A landscape with many valleys, sampled at points; each row gives a point and its height.
From any point a ball takes the steepest step (drop divided by distance) to one of its 2 nearest points. It stops when none of these is lower. Distance is the straight distance between rows; heights are no part of it.
roku: [132 105  85 117  72 175 139 158 123 133 126 129 137 127 142 116 168 124
  76 131 138 131  65 127  85 108 168 138 182 129 198 132]  h=735
Nuda: [131 124 122  95 177 142 139 104 161 104 128 107 127 138 131 127 114 156
 139 142 128 130 135 182 131 109 131 142 145 163 123 105]  h=696
Sako: [ 93 136 128 131 181  76 163 117  95 104 127 103 131 122 112  68 119 162
 122 102 129 135 201 138 169 149  96 106 100 126  76 105]  h=615
lapid: [135  98 115 154 159 140 114 113 141 127 113 117 147 127 133 136 102  99
 150 122 101 146 137 140 140 133 120 146 101 113 117 152]  h=492
gof: [173  64 131 187 150  75 148 134  94 115 126 118  98 122 131 142 104 130
 134 122 131 133 152  98 151 146 141 155  82 112 161 117]  h=163
Lubo: [159 164 163  96  96 114 116 146 122 179 111 151 117 160 131 181 155 168
 136 162 161  93 120 140 101 142 145 135 128 169 152  97]  h=291
povu: [126 116 158 130 141  85 172 140 130 151 136 116  68 103 129 158 141 121
 156 127 129 133 154 107 137 141 124 114  90 147 138 137]  h=160
lirug: [ 70 136  72 122 162 130 140 113 126 103 114 106 166 121 130   4 143 124
  70 110 105 147 149 124 100 129 102 113 145 142  83 117]  h=768
nesan: [164  91 153 179 134  80 129 165  96 168  85 153 107 105 128 181 164 149
 120 148 111 113 134  90 139 131 138 145  85 146 155 124]  h=384
Gez: [135  70 108 185 144 158 127 125 112 130 104  97 137 124 146 159 101  78
 131 115  72 128 128 144 145 135 137 118  66  76 114 127]  h=545
Fitul: [161 170 172 112 132  91 144 108 132 160 119 123 124 176 132 157 120 147
 154 169 148  77 100 166 113 156 131 139 105 151 133 129]  h=438
ruret: [167 123 105 119 141 148 128 122  99 128 126 122 147 109 142 112  96 141
 153  94 126 123 105  98 136 125 126 165 142  81 127 138]  h=348
sobi: [153 125 119 107  97 158 122 160 128 113 150 146 116 129 124 133 128 137
 114 136 151 132  73 109  91  72 160 137 186 120 177 119]  h=797
kede: [147 111 124 152 138  90 119  83  70 106 127 141 122 152 139 157 133 117
 122 143  97  95 150 136 165 195 143 129  70 138 138 125]  h=407
nuv: [140 112 127 178 150  79 156 116  99  94 131 130 104 140 142 113 124 114
 145 118 116 116 174 109 160 187 135 141  71 131 129 135]  h=290
Kag: [134  76 107 138 102 146  99 142 102 147 125 127 126 116 145 183 109  92
 108 134  90 125 115 127 144 126 145 105  80  88 147 134]  h=610
vude: [122 193 143 101 123 154 154 129 145 116 135 122 130 141 129 110 116 140
 157 125 132 117  85 134 106 107 135 146 183 121 126 135]  h=792
dele: [157  92 167 175 108 118  99 149 112 167 106 154 128 129 129 205 125 145
 127 153 126 116 131 136 138 103 132 146  77 113 162 126]  h=487
kuv: [153 133 168 139 117 106 154 145 138 107 150 129  85 155 146 125 106  94
 149 139 164 123 100 118  94 114 145 132 135 124 159 129]  h=339
zor: [134 151 159 130  92 115 144 128 132 128 151 130 104 164 144 148 116  87
 139 135 128 101 105 137 106 158 153  99 106 133 124 135]  h=504
Moz: [ 90 159 142 122 117 104 114  96 141 136 134 135 131 113  92 123 145 166
 103 130 130 138 171 101 139 161 118 117 149 145  90 101]  h=508
piz: [114 154 130  83  93 145 106  94 145 157 134 154 159 188 141 151 126 157
 123 133 143 102 110 151 110 154 128 171 117 127 145 108]  h=331
Kolet: [127 136 129 138 134 115 166 141 129  66 145 123 116 164 161  65 118  89
 161 118 161 137 117 128 125 119 128 133 153 115 139 131]  h=154
mup: [ 62 142  75 119 165 128 129 100  98  91 136 116 139 117 130  90 136 104
 109 107  82 111 193 141 160 142 108  72  74 114  71 102]  h=687
veba: [124 135 171 174 167 115 140 122 164 118 105 112 111 141 128 146 111  98
 174 129 129 144 152 154 129 139 110 125 106 132 114 140]  h=429
Buvad: [123 170 159 105 119  85 128 131 147 169 112 143 127 128 110 157 166 165
 124 136 142 107 155 126 133 167 137 135 120 164 119 119]  h=420
pemu: [157  77 138 175 132  90 148 150 102 160 112 119  87  86 124 180 119 128
 119 120 101 136 151  86 146 113 148 127  75  99 158 107]  h=275
Muge: [143  89  85 113  75 145  82 148  87 137 124 161 151 117 150 139 120 106
  98 118 118 134  93 107 132 129 147 120 122  95 165 147]  h=679
Zol: [133 107 112 146 109 153  85 148 166 144 119 129 141  87 115 118 133 117
 115 138 127 151 113 111 124 108 105 106 158 125 116 166]  h=541
dupim: [ 98 152 125 151  67 152 107 122 160 113 156 174 153 147 115 138 156 127
 109 119 138 137 129 103 118 124 139 159 145 122 125 144]  h=534
mibe: [171 110 163 170 142 120  91 130 113 128  96 159 148 122 121 175 120 178
 145 140 138 120 154 142 153 108 111 158 110 141 132 132]  h=557
zisuf: [138 158 133 112 153 118 154 112 157 100 138 132 114 111 119 115 113 170
 154 126 144 135 127 124 135 111 113 137 160 139 117 106]  h=740
Pagoz: [162 109 115 142 162 164  74 121 146 147  94 143 176 105 121 151 105 174
 137 131 111 124 137 142 140  91  96 158 119 116 115 115]  h=606
Boli: [123 129 172 145 145 108 151 145 153 125 139  98  60  97 108 125 130  94
 170 127 163 168 157  99 131 113 102 106 133 134 130 132]  h=311
kina: [148 140 173 125 156 116 160 114 132 137 124  87 110 181 160 133  99 115
 166 163 135  88 101 184 108 128 116 112  99 136 128 109]  h=544
Nup: [188 116 104 133 130 137 114 147 121 127 133 146 120 115 130 145  89 143
 156 130 139 129  87 101 126  76 120 161 128  82 166 136]  h=428
mel: [ 96 150 147 107 166  72 149 105 109 130  98 122 126 102 106 110 138 176
 114 117 120 124 173 132 163 169 121  95 121 160  98  95]  h=570
Badi: [130  79 102 168 158 142 115 146 161 118  94  91 119  98 120  86 124  86
 136 138 124 177 125 123 125 101  84  94 144 122 118 153]  h=604
Pur: [ 79 221 125  88 138 131 103  93 136 139 115 126 180 133  84  79 130 130
 106 116 120 139 114 142 111 136 147 120 178 120  91 119]  h=50
pela: [117 118 119 133  90 163 138 152 142 122 162 127 115  99  85 117 154 132
 101 123 158 162 102  81 101  79 128 135 210 135 147 132]  h=856
pamul: [124 149 113  90  98 155 121  85  94 148 143 144 174 180 145 133 135 139
 134 124 130  94  85 146 136 146 116 196 115 100 150 170]  h=225
vivu: [137 103 116 124 170 153 130 141 170 114 109  87 128 119 146  93 121 104
 143 144 130 153 122 179 110  99 119 103 156 150 112 130]  h=652
nitos: [112  97  97 153 103 137  83 133 173 107 154 146 146 139 113 133 135 107
  86 140 131 154 125 128 117 138 158 136 137 147 140 132]  h=452
vuna: [118 134 123  87  80 181 128 129 172 166 159 137 132 154 120 163 134 147
 118 125 157 114  88 141  96 105 136 167 143 141 137 108]  h=433
Dube: [141 146 145 110 138  82 129 117  95 116 135 155 134 137 111 131 130 166
 143 125 146 110 140 128 161 170 128 158 123 139 142 168]  h=405
salok: [113 120 138 152 125 131 135 125 173 104 162  99  92 120  95 101 133  99
 131 134 163 171 157 104 127 126 117 119 178 143 107 141]  h=423
ked: [170 126 104 137 129 161 103 157 158 143 116 134 125  82 107 130 106 127
 145 136 139 160  96  97 117  60  97 132 153 101 135 144]  h=502
ziru: [ 82 176  94 101 142 150 119  96 166 162 108  97 158 114 107  77 151 121
 100 134 119 133 112 141  95 128 104 124 167 132  85 150]  h=174
tugo: [108 122 134  86  96 158 139 129 167 159 154 101 117 128 126 158 128 119
 109 118 133 120 118 136 101 134 153 111 144 143 121  91]  h=525
Bipa: [ 76 167 118 123  86 159 136 101 134  98 146 145 153 152 122 104 164 112
 101 114 103 135 112 103 104 150 141 138 174 120 113 128]  h=605
Bega: [170  84  72 125 151 152  79 130 140 120  89 147 178 105 131 120  98 187
 106 133 119 140  96 136 134 105 114 148 143 131 138 108]  h=641
gotot: [166 161 154 112 105 103 120 145 101 154 143 168 124 121 128 153 136 155
 161 127 160 106 128  99 138 121 122 153 123 129 149 162]  h=281
fime: [150 132 132  93  99 144 123 107  86 179 147 136 140 155 147 157 103 141
 143 121 132  84 101 119 138 142 123 169  83  90 140 147]  h=90
bupeb: [108 110 144 164 124 122 142 150 118  73 148 114  85 143 149 135 140  75
 125 141 122 125 172 158 133 139 151  56 104 148 109 114]  h=733
dav: [161 100 162 150 164  70 172 169  82 141  90 124  83  99 143 131 152 132
 141 138 116 122 143 103 143 141 124 112 102 167 144 133]  h=306
Sok: [103 110 107 162 110 150 157 148 142  69 152 120 124 148 137  71 152  80
 122 112 138 164 113 122 112 125 143 134 179 136 138 153]  h=286
Kug: [110  87 101 135 127 138 130 133 164  83 157 122 126 121 122  94 125 122
 105 124 131 168 129 126 132 127 136 120 163 142 124 123]  h=375
sev: [ 68 151  74 109 149 139 114 109 125  97 132 123 153 124 129  58 149  92
  86 109  94 138 159 135 120 143 126  67 131 133  83 103]  h=731
Visi: [111 124 118 125 105 151 143 149 134 119 155 115  99 131 157 123 124  51
 129 120 116 127 113 142 116 132 147  65 114 127 109 135]  h=634
luto: [162 126 152  99  98 109 101 149 103 168 132 176 113 117 132 178 146 185
 129 144 167 116 143 113 136 110 130 143 113 156 174 109]  h=112
nafev: [ 99 131 101 112  89 191 159 137 128 121 138 115 143 125 134 108 190 115
  84 111 125 140 102 112  90 131 154 131 205 141 141 127]  h=672
laf: [113 102 143  94 139 149 134 130 138 152 128 100 112  90 147 165 107 125
 133 127 118 134 126 140 132 112 126  97 127 124 119 113]  h=596
migiv: [136 126 172 106 168 154 159 140 142 140 112  84  94 126 149 155  95 119
 170 145 125 119 109 185 121  85 105 102 111 145 124 112]  h=625
Kip: [ 57 131 126 119 168  96 157 118 100 110 123  98 134 136 135  96 146 129
 122 127 107 129 225 177 157 117 104  95  93 111  79 106]  h=648
Gek: [123 160 111 112 131 103  96  86  90 115 133 166 156 148 115 137 132 138
 115 106 101 107 158 122 169 192 143 138  89 123 124 150]  h=496
Razi: [141 163 129 116 131 129 103 126  90 129 126 157 183 120 113  93 108 158
 136  92 122 122 114 105 150 139 117 145 152  95 104 160]  h=268
vuzi: [108 193 148  87 118 127 102 121 127 147 123 148 168 133 108 122 121 153
 133 119 128 116 115 141 134 128 127 127 155 117 110 148]  h=173

Where does a ball stop that starts at each point below?
Pagoz => gof
zisuf => Pur
laf => fime
sev => luto
Kag => povu

Call two points neighbours if one is among the 2 nearest of the other. Go from one point of each pair to the other, from neighbour to neighbour, staying as low as possible. Name the highest point that can't be avoided.
povu, luto => Gek
gof, Kolet => salok
povu, gof => nesan
